Each row is a point on a tangle of strands that fork and nearly touch. The rows are in no order.
Points whose rows are less than 80.4 apart are linked; no others are.
Z592: -21  20   8   6  16  27  -2   2  11 -35  -2   0 -21 -10  -8  -6 -12   0 -33  29  12  -6   5 -10  33  16  21
Z544: -26  20 -19 -12  17   1  -5 -24 -23   9   0  22  -9  22   5  48 -15  -1  17   2  25  -4 -26   5  29 -34 -41
Z872:  19 -38  34   6 -30 -13  16  -9  26  15  -1 -17  14  30   3 -43  26   2  19 -11  -6 -13   9   6 -28  12  -9
Z223: -11  10  12   3  15  21   8  11  -7 -11   8  -6 -39  -4 -16  -5 -12 -10 -41  14   3 -13  24  19   2  12   5
Z857:  21  -5  17   0  -7 -13  20   4   6 -26  26   3  -2 -21  -8 -11   3 -31 -14  14 -12   4   2 -12 -14  32  37
Z703:  -3 -28   8  26 -46  -9  28  -5   2 -24   3 -20  22  10   5 -27  10  -2  40   6  37 -19  11  -3 -15   3 -20
Z435:  -2  23  -5  -9   9  43  14  -8  -3 -20  25  -7 -54  -6 -12  38 -13  -7 -26  -9   9  15 -37  15   7  11  34
Z999: -19  35  -5   3  11  39 -23 -12  32 -50  -3  -5 -14 -20   1   1 -28  -7 -15  23  -7  13   8 -13  40  25  47
Z250:  39 -29  22   3 -14   1  16 -24  28  23   9 -13   6  -3  18 -32  34  -4  -4 -28 -32   5 -19   8 -66  35  13
Z143:  27  -8  20 -14 -38 -27  55   9 -18   1  42  18 -21  13  -9  20  -5 -14   8  -2   7   9 -29   9 -23  19  16
Z875:  23 -34  -3   1 -33 -21  37 -18   5  -4  23  -6  28 -42   4 -29 -13 -16  48  -4  25   9 -18  -8 -27  37 -10
Z524:  13  -8  15   6 -58 -24  51  16 -22 -34  33   3 -16  19  -2  14  -6  -9  -6  10  17  -9 -17  -5 -23   6  19
Z98:   9 -32  16 -36 -12  -4  13  14 -26   8  45  -3  15  49 -13  28  12  33  -1 -25  16 -17  -9  20 -21 -20 -39
Z367:  -8  -6 -13  28 -24 -26   9  15  -7  -5 -22 -17  30  -5   0 -21   3  -1  35  22  30   0   6 -22 -13  -8 -21
Z601:  26 -17  31 -28  15 -26 -27 -11  15  19   9  41  34 -28  10   0  10  -5  15 -26 -32 -21  -5 -12  17 -21  27
Z82:  11 -25   8   8  21  37  -7  -3  -6   2   9  -7 -24  13 -10  -3  39   2 -62 -19 -17 -16  22  24 -28  10  23
Z278:  18   3  25  -8 -10  -3  13   2  12   4  19  17 -30   6  -4  11   6 -27 -29   6 -29   0  10   8  -3  27  36
Z849: -28  29 -41  34  41   4  -9 -25 -12 -31 -40 -22  31  -3   8  -9   2 -16   6  22  15  47 -12 -11  20 -16 -26
Z10: -30   5 -19  21  25  21  -7 -13   0   0 -24  -7  -7 -12  13  -8  -2 -12  13  13  16  -6  41  16  21   1 -62
Z962:  -3   0   6  -7  19 -16   5  22 -10 -22  20  12   9 -65  -5 -22 -13 -22  -3  20  31   1   7 -22  31   9 -10
Z699: -12  -3 -30  13 -10  14  -5 -13  31  41 -53 -22  19 -10  20 -42  21  10  20  -1 -39  22   2   0 -35  18 -27
Z809:  -8  13 -26  11  43 -14 -16  32 -27  12 -17  -1   7 -15  -8  -4   4  -1 -36  25  19  24  -8 -17  16 -18 -18
Z558:  13  26  -2   1 -28 -12  12   1   1  15   3 -12  -6  11  -2  34 -20  -1  46 -26 -17  20 -46   6 -20 -10  45
Z46: -19  -3 -22  15  -2  -6  -7  29  23  47 -47   2   7 -21  15 -41  10 -12  21  13 -15  13  30  -8  -9  16 -74
Z925:   3  11  12  -1  -2  16  -5  -6  14  17   0   3 -38  16   3  11  10 -17 -24 -10 -39  -3  12  14   2  25  42
Z400: -12  18 -16 -11  38 -14 -40  -8 -19  24  12  35 -11  -2   5  13 -16  12 -32  15   7 -26  -9  -7  46 -31 -27
Z957: -29  35   4  12  12   1   7  28 -21  -1 -14   7 -47  -3 -12 -13 -29  -4 -40  45   4   4  27   2  13  14 -14
Z103:   3  -7 -11   2 -12  10  38 -17  -6  38  30 -15 -38  -2  19  -5  -7  -9  -2 -18   1  20 -22  30 -32  50 -13
Z709:   7  11  -4  24 -21 -10  35   0   1 -46  21 -22  -1 -23   8 -16 -14 -22  -2  20  11  32 -14  -6  -9  38  42
Z480:  29 -32  20  -9  19 -10 -34  18 -14  16 -18   1  29  20 -17  -3  49  41 -30 -24 -28 -11   1  -6 -33 -34  11
Z477:  -8 -19  33 -29  -1   4  16   4  -9 -12  34  15 -21  11 -13   6  -7   4 -13 -10  16 -42  20  22   4  -5 -21
Z529:   8 -22   3 -49   3 -27  18  16 -26  26  33  35  13 -25  -4  22 -11   3  14 -11  20  -5 -19  -6  12 -18 -26
Z203:  27 -47   3 -30   1  10  15 -12   6   5  45  13  14 -51   5 -10  14 -11   6 -36   0 -12   7  16 -16  22 -32
Z910:  -8  -1 -18  34   5  10   9  27 -31   1 -33 -27 -10  32 -16 -13  22   4 -38  18  13  13   7  -9 -27  -9  -4
Z799:  13 -32   1  -3 -25 -28  29   6  -3 -28  30   3  21 -54  -9 -25 -16 -22  39   7  35   6   5 -15  -3  23 -20
Z498: -17  31 -29  24  -4  11  30  -4 -10 -31   9 -19 -13 -13   3 -10 -28 -13  -8  31  20  42  -4   4   7  35   8
Z105: -30  38  -8 -13   7  37   4 -25  -1 -19   0   9 -47  30  -7  64 -22  12  -8  -1  19 -17 -24  11  27 -23  -3
Z120:  11 -20   5 -22 -27  -5  18   7 -29 -25  37 -10  10  54 -27  33  12  34   1 -23  37 -12 -20  12 -31 -28 -11
Z177: -14  13  18  17 -51 -21  37  17 -18 -25   9   6 -30  34  -2   9 -18   0 -15  28  14 -18   4  -4  -3  -5  20
Z385:  -7 -23   4  12   2 -10 -18  46  19  39 -30  24 -17 -20  12 -42   1  -9   0  16  -8  -5  52  -8  -3  12 -62
Z470:   8 -28  25 -10 -11 -11  -7  -5   4   0   6  -1  28  29  -8   2  15  12  20 -17   9 -28   8  -2   2 -28   9
Z86: -10  -3 -19  -3  13  28  10  -6 -28  -4  15 -23  -9  17 -10  24  14   1 -24 -13  35  -6 -12  26 -10 -14 -27
Z948:   5 -16  29 -10 -22 -13  17 -13  36  30 -10  -4   5  44  21 -19  -3   9  42  -9 -29   2   8  27  22  13   4
Z373: -34  44 -22  18  16  43  18 -27  -6 -62 -17   1 -22   8   1  28 -29   7  -9  29  34  19 -18  -2  34  -5 -10
Z582:   7 -16  31 -36 -12 -10   4  -6  -3 -13  37  19   2  20 -12  22  -1  10  14 -14  18 -35  -8   0  19 -26  -3
Z702: -15  10   6 -11  14  21 -47 -21  30  -3 -12   7  -6   7  13  14   4   8   7 -12 -22 -24  12  -3  28 -16  42
Z16: -14 -15 -19  22  42  37  13 -15   4 -16  12 -20   1 -58   3 -36   6 -10  -6   2  43   8  19  23   8  23 -54
Z357: -39  12 -18  12   4   9 -16 -30   8 -37 -17  -4  15   6   3  18 -10  -6  33  17  36 -13   3  -5  32 -18 -22
Z825:  18 -31  41  -5   8  16  12  -1   8   7  18  21 -33  19  -6 -19  24  -5 -34  -1 -25 -36  50  20 -14  21 -13
Z409:  -6   7  40 -28 -15 -10   5  -5  18  -7  19  41 -26   2   3  10 -29  -7  15  15 -11 -33  23   5  38  15   9
Z807:   7 -10  13  -2  11  39 -21   0  -3 -22  12 -13 -23  22 -23  10  31  -1 -54 -12  -7 -11   0   7 -15  -5  47
Z379:  18 -39  25 -32 -10   9   6   4  -1   2  42  -4  14  37 -10   7  26  33 -13 -36   2 -28  16  36  -8  -8 -49
Z149:   1 -21  -4  32  13  26   4 -21  10 -22  14 -35 -22 -11   4 -34  15 -15 -17  -1  10   7  10   8 -18  50  21
Z822:  -7 -17   4   3  14  22 -23 -22  32  13  -6  -4  11  -9  16  -1  17   4  16 -25 -19 -22  27  12  18  -8  10
Z474: -19  28 -23  20 -35 -18  26  17 -31 -31 -10  -1  -9  34  -1  33  -6   4 -11  22  38   3 -37 -20   1 -40  16
Z401: -16  18   5 -11 -11  11  40   4 -28 -32  26   5 -39 -16 -19  13 -36   8 -22  24  45  -9  -9  12   5   5  -9
Z623: -23  59 -32  -9  34  28 -21 -21   0 -29  -3   9 -15  -9   6  43 -34  -2 -12  15   3  33 -37  -6  47  -9   8
Z552:  -2  15 -41   6  13  14  -3  -1   1  50 -31 -26   9 -17  11   0   8  -6  -8 -16 -35  37 -21  16 -22  12  -3
Z735: -21  -2  26 -16  10  24  13  -7 -18 -16  15   3 -33 -11 -14  -2 -18   0 -30   3  21 -35  34  28   2   2 -24
Z188: -28  30  -9 -14  -5 -13 -10 -16  -7  -4   7  39 -20  25   1  36 -45  13  17  21  28 -22 -19 -19  42 -28 -20
Z368: -26 -11 -23  19  33  17 -29 -14  23  14 -41  -6  17 -11  21 -13  18  -2  23  -6  -1 -12  38   6  17 -14 -56
Z678:   8  30 -10  -3 -21  24 -13 -24  30 -37  19 -20 -24  -7  12  20 -26  -5  48 -18 -19  20 -11  10  -3  32  59
Z906:  39 -22  29  18 -22  -9  20 -29  20  11   1 -24  20  11  15 -44  13  -2  22 -28 -17   3 -36  -1 -72  32  21
Z202:  30 -31  36   7 -26 -46   0  26  -2 -15  -7   6  37  11 -14 -37  20  -3  14  13   7 -17  25 -35 -15 -16   0
Z38: -21  28  -8  11 -28   0 -21   3  15 -21 -30  -3  -3  38   9  -3 -16   5  14  40 -34   3  31 -19   6  13  50
Z172:  17  -3   2 -11  -5  15   2   7 -17 -32  30 -10  -6   9 -32  34   9   0 -22 -25  20   1 -35  -5 -12 -20  32
Z706: -14  44 -22   6  -3 -12 -23  -1   8 -54 -11  -2  27 -19  14   7 -39   4  15  29  13  23 -21 -39  34 -10  43
Z941:  31 -21  13 -42  26 -25 -35  23 -14  -6  44  36  24 -22 -13  12  17   9 -43 -18 -16 -24  11 -14   6  -7 -19
Z83:  15 -30   5  30 -57 -16  32 -10  -5 -38  24 -23  10  10  12 -31   9  -7  20  11  30  -9   3  -8 -37  24   8
Z92: -22  26 -33   1  -8 -12   8  -4  -2  19 -19   0  13  -8  16   3 -23 -15  43  21   4  24   6  -1   5  11 -35
Z553:  -1  -3  -1  16   5  34   1 -20  12   5  14 -20 -37  -1  13 -14   6 -12 -24  -2 -22   8  15  25 -21  56  33
Z43:  28 -49   3 -25   4  10  -2 -11  16   2  41   2  39 -36   1  -9  28   6  -7 -51  -4 -31  17  18  -9   5 -27
Z988:  -1  -6 -19   8  16   3  -5  -8 -11  17 -20 -27  32   0  -7  -6  22   3   1 -16  16   7 -25  -3 -19 -25 -11
Z395:  27   6  10   6 -34 -36  28  14  -9  -8  -1 -11  29 -20  -4  -1  -8 -16  22   0  -4  20 -33 -20 -30   3  41
Z774:  14  -7 -13 -12   8  26   7 -21  -4  10  36 -11 -22 -17  -2  41  -1   1   9 -43  15  13 -45  34 -13  -8  16
Z947:  45 -54  37 -16 -21 -17  12  14  27  12   5  10  29  10  -6 -44  46   3   3 -17 -24 -12  18  -3 -34  11 -34
Z232:  29 -56  21 -28 -14   7   6  -7   5   1  45  -9  35  13   0   0  33  29  -8 -38  -4 -20   5  25 -34   9 -42
Z967:  35 -23  20  -6 -40 -41  30  13 -15 -34  22   6  39 -11 -10  -8   6 -12  22   2  18   2 -15 -22 -32  -5  15
Z56: -25  10 -19  11  39  26 -22 -20  15 -37  -6   4  21 -50   7 -14 -16  -4  14  20  34  -2  21 -13  57  -7 -19
Z39: -10 -15 -11 -11  20  19   6  13 -34 -21  21 -16   9  -2 -19   9  12  16 -18   5  46 -11   5  12 -10 -17 -58
Z983: -33  38 -21  16  -1  41  37 -21   2 -56  12  -9 -23 -10   2   9 -41   2  -2  28  38  28 -11   7  23  14  -6
Z262:  17  -6  -3 -29   7 -31   0  14  -6  63   2  16  17  15  11  19   5  19  11 -25  -7  -3 -29   6  15 -37 -29
Z270:  -1 -22  -1  19 -13   6  -4  -7  28  30 -22 -21  10   5  10 -34  20   0  27   2 -18  -2  21  10 -16  21 -10
Z667:  -8  22  -5  24   8   0 -37  -1  -8 -19 -30 -12  18  10 -10   9  -3  12   8  12  -1   2 -22 -28   3 -40  33
Z141:   3 -13   6   6  -9 -31   8  22   2 -35  12  13  28 -48  -8 -30  -6 -27  15  23  27  -5  16 -31   6  13  -3
Z730:   5 -26 -16  33   9  30   1  -5   7   6 -14 -39  -6 -23  -3 -51  33  -2 -27  -9   0  14   6   3 -43  33   4
Z679:   6  -7  46 -10   8 -12  -2   9  16  16   5  44 -36   5   2 -14   3 -13 -17  15 -42 -24  59  17  10  26  -3
Z749:  23 -12  27 -32  29 -11 -19  27 -19  -3  27  42 -13 -10 -19  11  16   5 -73  -3 -24 -20  36   4  -6  -2  -5
Z959:  26 -34  32 -20 -11 -24   8 -22  45  17  17  26  18 -23  19 -13   3 -14  39 -19 -38 -13  20  15  22  18   4
Z701:  -8  -3  17   4 -24  -2  25  -6  11  39  -7 -11 -13  57  14   4   5  13  30  -3  -5   0   1  27  10  -5 -13
Z624:  21  -3  32 -20 -31 -28  50  20 -12  37  27  20 -13  15  -3   4  -7 -15   1   3 -17   1  -7  13  -7  20   0
Z361:  -1  -4  16 -18  31  -9 -23  38 -36 -10   7  23 -19 -11 -23  -8  -3  15 -64  15  10 -26  24  -6   8 -11 -18
Z108: -26   2  -7  13   3  12   4 -10  -6 -14  -3  -2  -3  -6   0  -8 -14 -11  18  25  35 -10  27   3  15  -2 -37
Z456:  -2   2 -19  26 -15  -2  31  21 -40   1  -6 -35  -1  36  -8   5  14  -3 -28   6  31  15 -18   0 -39 -14 -13
Z791:   5  41 -18 -13 -31   8  -8  -6  18 -25  -1 -15 -18  20  13  26 -36  -6  45  -6 -25  27 -12   7   3  21  54
Z517:  -3   8   1  -3  36 -14 -28  35 -31  -3   8  14  -1 -16 -19 -14  -8   8 -45  22  22  -1   0 -26  16 -19 -22
Z642:  25 -40  16   0   9  27  12 -13   5  23  22  -2 -24  20   7  -8  40  -1 -41 -27 -26 -14  23  30 -35  24   2
Z442:  25 -40  12 -25  11  -8 -33   9 -12 -10  18 -13  64 -15 -17   9  32  28 -20 -35   0 -12   7  -5 -25 -15 -20
Z563: -39  37  -4  -4   0  27   7 -20  -5   5  -4   5 -44  60   9  47 -22   5  10   8  -5 -12  -3  25  20 -11 -21
Z186:  -1  19 -16  11   3  -3  10  22  -2  18 -11  -9 -14 -20  -2  -9  -9 -21 -23  30 -17  29   5  -6   0  42  18
Z490:   1  26  -7   5  -7 -33 -15  20  -8  47 -44   1  28  10   6  -6 -14   5  27  10 -34  32 -19 -21 -12  -8  31
Z117: -23  11 -19  52   2  18  -2   3 -16 -13 -38 -37  -6  40  -9 -12  23  -2 -21  36  16  12  23  -5 -13  -5   7
Z940:  41 -28  19  20 -46 -30  33 -21   2 -21  26 -22  13  14  10 -28   4 -10  19 -12   6   4 -22  -2 -58  29  23
Z415:  24  26  22   6 -16 -13 -18   9  11 -27  -7   6   8  -4  -8  21 -11  -8  21  -9 -22   6 -27 -26  -7 -10  75
Z315: -14  26 -20  44 -28  -7  19   2 -23 -39 -27 -34  -3  36  -2  22  -3   8   5  12  24  16 -35  -1 -13 -30  22
Z722:  33 -18  42 -26   0 -36 -13 -21  35   1  16  36  29  -8   6  -6   0  -3  41 -14 -23 -23   5 -11  31 -11  28
Z287: -19   0  -3  19  42  44   5  -7   1 -34   0 -14 -15 -45  -2 -39 -10  -4 -23  17  38   3  37  17  25  13 -30
Z413: -23  17 -29  -2  -8 -11  -6  12  12  46 -36  -1  10   5  28 -18 -15  -9  39  23 -27  19  23  -7   5  19 -43
Z154:  15 -18  11 -27  19  -7 -34  -6   6  16  16  20  20 -22   1  20  15  12  -3 -45 -19 -18  -3  -4  22 -38  24
Z431:   7  -9   6   1   7 -35 -32  13  23  62 -42  29  21  18  11 -30  15  27  24  -1 -32  -1   8 -13   9 -20 -12
Z254:  33 -51  28 -10 -19 -28 -10  21  17  -7   1   4  43   2  -9 -44  33   5  15  -8   0 -20  26 -19 -25  -5 -42
Z347: -22  22 -16  -2  23  42  12 -24 -23 -12   7  -9 -36  26  -9  49  -1   2 -24  -4  28  -8 -25  28   5 -20 -24
Z515:   0   9  18 -12 -28 -40  37  31  -5  55   4  18 -17  15   6 -14 -24  -9  18  17 -25   5  14   4   5  20 -24
Z69:   5 -16  -2  12  23 -10 -45  -2  12  46 -52  23  42  -1  19 -27  25  41  16 -18 -28 -14   8 -17   2 -38 -15
Z924: -19  10 -19  -8  46  -8 -22  -4 -30  17  -3  17  -5  -3   2  32  -1   6 -24   0  12 -10 -11   8  28 -38 -48
Z626: -24   6 -12  53  -4  13 -21 -16  -7 -22 -47 -41   5  53  -8  -4  15   6  -1  11   7   0   0  -4 -24 -30  25
Z436:  34 -41  25 -22   7 -12 -22  14  -2 -10  12   6  37  13 -13  -7  39  15 -30 -18 -29 -20  17  -5 -27 -11  -1
Z694:  12 -33   7 -20 -22  -1  56 -21   0  31  48  15 -19 -11  13  -5 -14  -2  21 -21   9   0 -21  27 -23  48 -27
Z696:  -7   9  23   6  -3 -21   2  34 -11  15 -18  23 -32  22 -14 -15   4 -15 -33  40 -27  -4  34 -17   4  24  25
Z429: -30  39  14  -2   3  -6  35  11 -30 -19   0   5 -45 -22 -16  -2 -47  -1 -36  35  24  -2   6  12  10   4 -23
Z972: -28  34 -12  -4  44  21 -39 -13  -3   0  -6  24 -28 -10   6  20 -23   7 -37  15  -3  -9   2  -4  52 -11  -7
Z318:   4 -24   3  -2 -23  -4  37  -9  -6 -44  44   3  -1 -36 -12  -5 -14 -18  16   9  41   0  -2  -6 -11  22   9
Z903:  -9  44 -50  -7 -16 -13   5  -3 -16   9 -36 -16  16  19  25  16 -30 -10  39  20 -17  47 -15  -5  -5  12 -18
Z213: -29  16   8   7 -14  19  15  -8  -8  18  -4  -1 -36  61   5  22  -6   7   2  11  -2  -9   8  26  11 -12  -4
Z418:  25 -34  19 -20 -15  -1  33 -12  24  34  30   8  -5 -16  18 -15  14 -13   3 -29 -20  -4   3  24 -15  35 -21
Z714:  13 -13   1   0  16  -5 -26  17 -25  34 -28  -9  13  39  -8   4  36  31 -28 -18 -10  -5 -10  -3 -22 -37  14
Z334: -19 -18   4 -10  -9  22  35 -15 -12 -41  43   5 -26 -23 -18  10 -27   9   4   3  54 -14  -6  13  -1  15 -11
Z697:   2 -12 -11  -2 -40 -13  35 -29  12   3   9  -8  25 -27  16  -8 -24   5  78  -9  19  22 -28  -1 -25  22  -7
Z50:  22 -18  -2 -30  15  14 -10  -8   1  14  33   3   9 -16  -2  39  10   6  -6 -55  -7  -4 -28  22  -1 -20  19
Z514:  -9  12 -35  13  10  11 -12   1  12  52 -65 -17  17  -5  15 -18  13   6   6  -3 -38  33  -4   6 -31   9  -5
Z155:   5 -11 -27   6  33  -9 -36   6   6  37 -29  19  26 -47  12 -10  22  10 -14 -30 -36   1  16  -9  14 -16  13
Z269:  -3  17 -20  16  30  15 -16 -18 -10 -14 -22 -26  18  -3  -5  16   8  -2   7  -4  20  11 -28  -1   9 -31   9
Z577:  19 -12  23   8 -35 -44  13  23 -11 -27   7   7  17  12 -13 -16  15 -12   3  23   7 -15   7 -36 -13 -11  18
Z761: -29  40 -23 -28  33  28 -28 -13  11  -1  -3  18 -29  -2   8  37 -42   3 -15  15 -11  -5  -6   1  53   3  -2
Z430: -20 -11 -18   2  22  19 -29 -35  34  25 -19   4  17  -2  30   8   6   5  26 -29 -15 -20  34  17  29 -21 -18
Z677:   0  15 -19   4 -15 -13  17  25   1  39 -11  -9  -8 -18   6 -18  -7 -26   2  18 -21  32  -5  -4 -15  36 -11
Z587:  15 -13   9 -49  14 -34  -5  34 -35  -2  47  32  13 -21 -17  20  -8  10 -21 -10  11 -13  -5  -2  -1 -11 -31
Z349: -20  42 -23  13  -7  19 -23   1  26 -60 -21 -16  14  -6   9  -3 -21   6  12  28   2  13   3 -30  24  11  48
Z306: -10  10 -22   3  -1  16  16  -9   8  52  -6 -12 -12   4  11  -5  -2 -11   3  -4 -22  22  -8  23 -15  31 -12
Z982: -34  41 -37  18  19  19   4 -22 -14 -31 -33 -13  -6  16  11  19 -12 -15  -2  20   9  39 -11   6  22   5 -17
Z351:  13 -17   1 -12 -18  14  14 -12 -19 -35  43 -10 -11  19 -25  35   4  15   4 -26  40 -10 -26   9 -26  -8  10
Z24:   1 -16  -7  -5  36  -4  -5  19   2  -3  11  11  13 -72  -1 -22  -1 -15  -8   4  15   8  19  -5  25  15 -22
Z148:  -8  39 -36   6   3 -20  -9   1 -17  19 -45 -18  17  12   8  17 -15  -1  12  16 -19  37 -22 -11  -2  -9   6
Z341:  -4  -1  -1 -29  13 -29  11  19 -16  46  20  36  -9 -33   6   9 -26  -1   2  -5  -2 -14   3   3  25  -3 -48
Z215:   4 -21  15  -3  14 -14  -8  46   0  32  -1  29 -17 -33   1 -34   2 -10 -17  -2  -1 -14  46   3  -3   9 -62
Z549: -27  12 -10  23  28   8 -45 -44   3 -45 -38  -5  41   9  10  12  -8   7  36   3  26  -5 -11 -20  25 -43 -11
Z248:   9   9   9  -7 -18 -14  15  -7   0  19  -1   4  15  26  -1  37 -16  21  55 -22   7  10 -46   6  -4 -38  11
Z419:  13  39  10   9 -23  -3 -17  -4  24 -58 -12  -2   3  -8  -3  11 -21 -18  11  13 -28  12 -14 -27  -3  10  83
Z538: -21  35 -18  10 -27  13 -21  -7  16 -12 -31 -19 -24  59   4   4  -3   1  15  23 -33  10  26   6  -1  12  52
Z377:  18 -33  42  13 -31  -9  12 -18  25  -6  -1 -15  20  52   3 -16  17  14  35 -11  -1 -25  14  12  -8 -15  17
Z828:  10 -39  28 -19   0   2  11  26  -4  30  14   4  -2  44 -12 -13  31  26 -21 -19  -4 -23  36  30 -15 -12 -54
Z754: -20  23  -7  20 -26 -24  17  30 -34 -15  -2   0 -16  35  -7  14 -14   2 -32  42  25  -4  -6 -23  10 -29  10
Z507: -20  35  -7  10 -20  33 -15 -11  22 -34 -15 -15 -36  56   2  34  -8  10   7  12  -8  -6   1   0  12  -3  33
Z550:  -3   4 -12  30  -9 -40  -2  28 -11  -2 -38  -6  30  -7   0 -31  -2  -9  10  33  11  12  15 -37  -3  -5  -7
Z434:   4   9   2  -2  -4  42 -16 -30  32 -32  25 -13 -26 -17  -3  17 -12 -13  17 -20  -3  -2 -12  13  13  30  50
Z621:  22 -11  25 -19 -17 -15  13 -12  39  20  16  20  -2   4  18 -10  -5 -14  39  -7 -35   6  23  16  21  36  19
Z17:   3  29   9  -4   1  48   0 -13  22 -41  22  -3 -49 -17 -13  24 -21  -9 -28 -12   1  -1 -22   7  15  23  53
Z290:  -7  16 -10  16   1 -16  -1  27 -12  12 -21   0 -18  12 -10  -8   0 -17 -35  32 -21  17  22 -17  -4  22  33
Z432:   8   8  -5  -3   7 -23 -15  30 -28  44 -29  -5  -4  29 -14   7  20  12 -34   9 -18  17 -20 -27 -16 -34  13
Z937: -22  23 -32  24  42  -5 -20   4 -24   5 -35  -1  17  -8   3  -4   2  -9 -20  20  14  37 -15 -12  21 -19 -38
Z826:   7  -9  15  -6  -4 -45 -27  22  12  54 -21  30   3  23  10 -28  -2  14  21  19 -26   1  19 -20  29  -5 -14
Z710:  21 -42  -9  11  -2  13   1   3  17  25  -4 -10  -2 -28   8 -49  36  -9 -22 -18 -19   7  21   8 -45  31 -29
Z330:  30  -5  12 -12  16  -4 -20  -1 -10 -18  10  -4  40 -39 -14   6   7  -9   4 -17  -3   3 -25 -21  -4 -18  44
Z166: -13  10 -24  45 -25   8  27 -16 -22   2 -27 -44  -3  48   4   8  11  -3   9   6  22  19 -22   9 -32 -14  -8
Z907: -19  13  -4  33  -2   5 -31 -11   7 -20 -46 -21  18  28  -4  -2   5  12  18  15   4 -10   7 -20  -4 -31  38
Z14:  -8  -9  -1   6  -6   0 -10  13  22  31 -28   6  -8   2   9 -22  15  -6   8  15 -40  10  49   1   3  31  -1
Z426: -18  14  -9  32 -11 -44  -6  41 -13  -7 -15  12   4 -11   3 -32 -22 -12   3  47  21   6  25 -43  19   4 -12
Z137:  -2 -23   9  -8   6   1   8  17  -8  44  -4   6  -7  25   1  -7  20   7  -9  -9  -2 -24  25  16  -3  -9 -45
Z116: -17  57 -22   0  11  24 -23  -3   7 -26 -22  -4 -25  25  -5  50 -23   7 -19  10   3  20 -38 -17  34 -14  31
Z112:  10  -3  16  -5   4  36   2   2  -2 -49  26 -15 -28  27 -26  20  17   4 -48 -13  12 -17 -17  14 -15   1  36
Z210:  19 -23  -5  -9   7  -1  -9  12 -16  10  -6 -29  57 -15 -12  -6  27  21   0 -39   6  -8 -20   0 -36 -25 -17
Z726:  10  15  -8   7  -8 -19   9  18 -24  -1   4  -9  10 -10 -13   4  -1 -15  -9   4   3  25 -32 -12 -12  -6  33
Z977: -12  14 -23  18  48  15 -46 -40  -6 -30 -32  -6  40 -18   3  19  -1  11  15 -13  19   5 -33  -9  17 -50   9
Z565: -31  26 -16  12  43  40  -3 -11  10 -37   0  -2  -2 -50   6 -15 -15  -8  -5  25  26  14  24   4  42   9 -23
Z20:  13   3 -18   3  42   4 -40   2  10  14 -28   6  23 -56   3  -6  11   5 -13 -23 -35  10  -5  -8   9  -6  44
Z191:   9   3   3 -29  -8 -19  13 -10   1  48   5   7  12  11   4  30  -2  16  46 -33  -4  14 -51  11   4 -35  -9
Z763:   8 -16 -24   9  27   2 -31   2   3  41 -40   1  23 -22  12  -8  35  21 -15 -30 -17  -4  14  -3  -6 -32 -10
Z689:  -7   2   4  -5   7 -24 -36  17  14  28 -21  34  -2  -6   8 -22  -4  -4   6  23 -43   0  37 -26  22  22  10
Z394:  21  14  21 -12   3 -12 -29  -2   6 -10   3  10  16 -24 -14  24  -9   1  19 -27  -8  -9 -40 -16  11 -29  58
Z301: -23  20  11 -26 -12   1  -8  -8  14   0  18  31 -22   4   5  24 -36   3  10  14   9 -30  -2 -13  46  -7   1
Z119:   7 -14 -29  13  37  24  -1  -5   7  -3   5 -17  27 -73   5 -24  14 -11   5 -15  21  19   4   7  14   9 -20
Z617:  -4  11 -24  -5  17  33  26 -19 -14  -9  33  -7 -33 -23  -7  33 -15  -4  -9 -15  29  30 -45  24   0  11   4
Z523:  -6   0  42 -24  -2  -7  10  -1  15   6  16  36 -42 -17  -2  -9 -26  -6  -2   8 -19 -44  52  16  23  13 -17
Z861:  18   3  -1  -8  20 -14 -29  -4  11   6 -10   1  40 -66   2  -5  -4 -14  15 -14 -28  13 -15 -17   7  -3  44
Z987:   6  13   5   1 -11 -34  -4  26  -4  52 -33   5   5  18  -6  -7  13   6  -4   9 -31  24  -6 -18 -16 -15  20
Z827:   4  23   5 -16 -27  -9   3  -3  17  15  11   2  -6  22   9  28 -20  -6  34  -7 -28   9 -12   4   8   8  41
Z964:   6  -7  -3 -13  12 -19   2  22  -6  61  -2  24   4  -3   6  -1  11   6 -14 -14  -8  -7   2  -2   7 -20 -41
Z770:  25 -28  -9  -3  -7  15  10 -26  24  36   8 -13   3 -34  21 -40  29   0 -18 -44 -33   8 -20  13 -51  27 -13
Z212:  -7  14  12  -2  -5  32 -35 -19  26 -19  -1  -4 -29  28  -7  36   3   6  -2 -10  -3 -31  -3  -3  26 -17  42

A fork is a point with three links, a tip a point with one. Leave the first point through the second and follow the links. Name the first fork or tip that comes.
Z315, Z166 => Z269
Z154, Z601 => Z39
Z967, Z577 => Z872
Z549, Z357 => Z38
Z903, Z92 => Z215
Z166, Z315 => Z515
Z278, Z925 => Z426

Follow the links from the first point to the second, and from the first to the third. Name the last point that the two ways share.
Z409, Z694, Z964 => Z379
Z799, Z706, Z202 => Z223
Z514, Z875, Z415 => Z270
Z809, Z17, Z232 => Z964
Z431, Z254, Z318 => Z872
Z861, Z202, Z470 => Z872
Z349, Z401, Z202 => Z223
Z301, Z203, Z137 => Z379
Z368, Z474, Z432 => Z269
Z429, Z69, Z306 => Z270
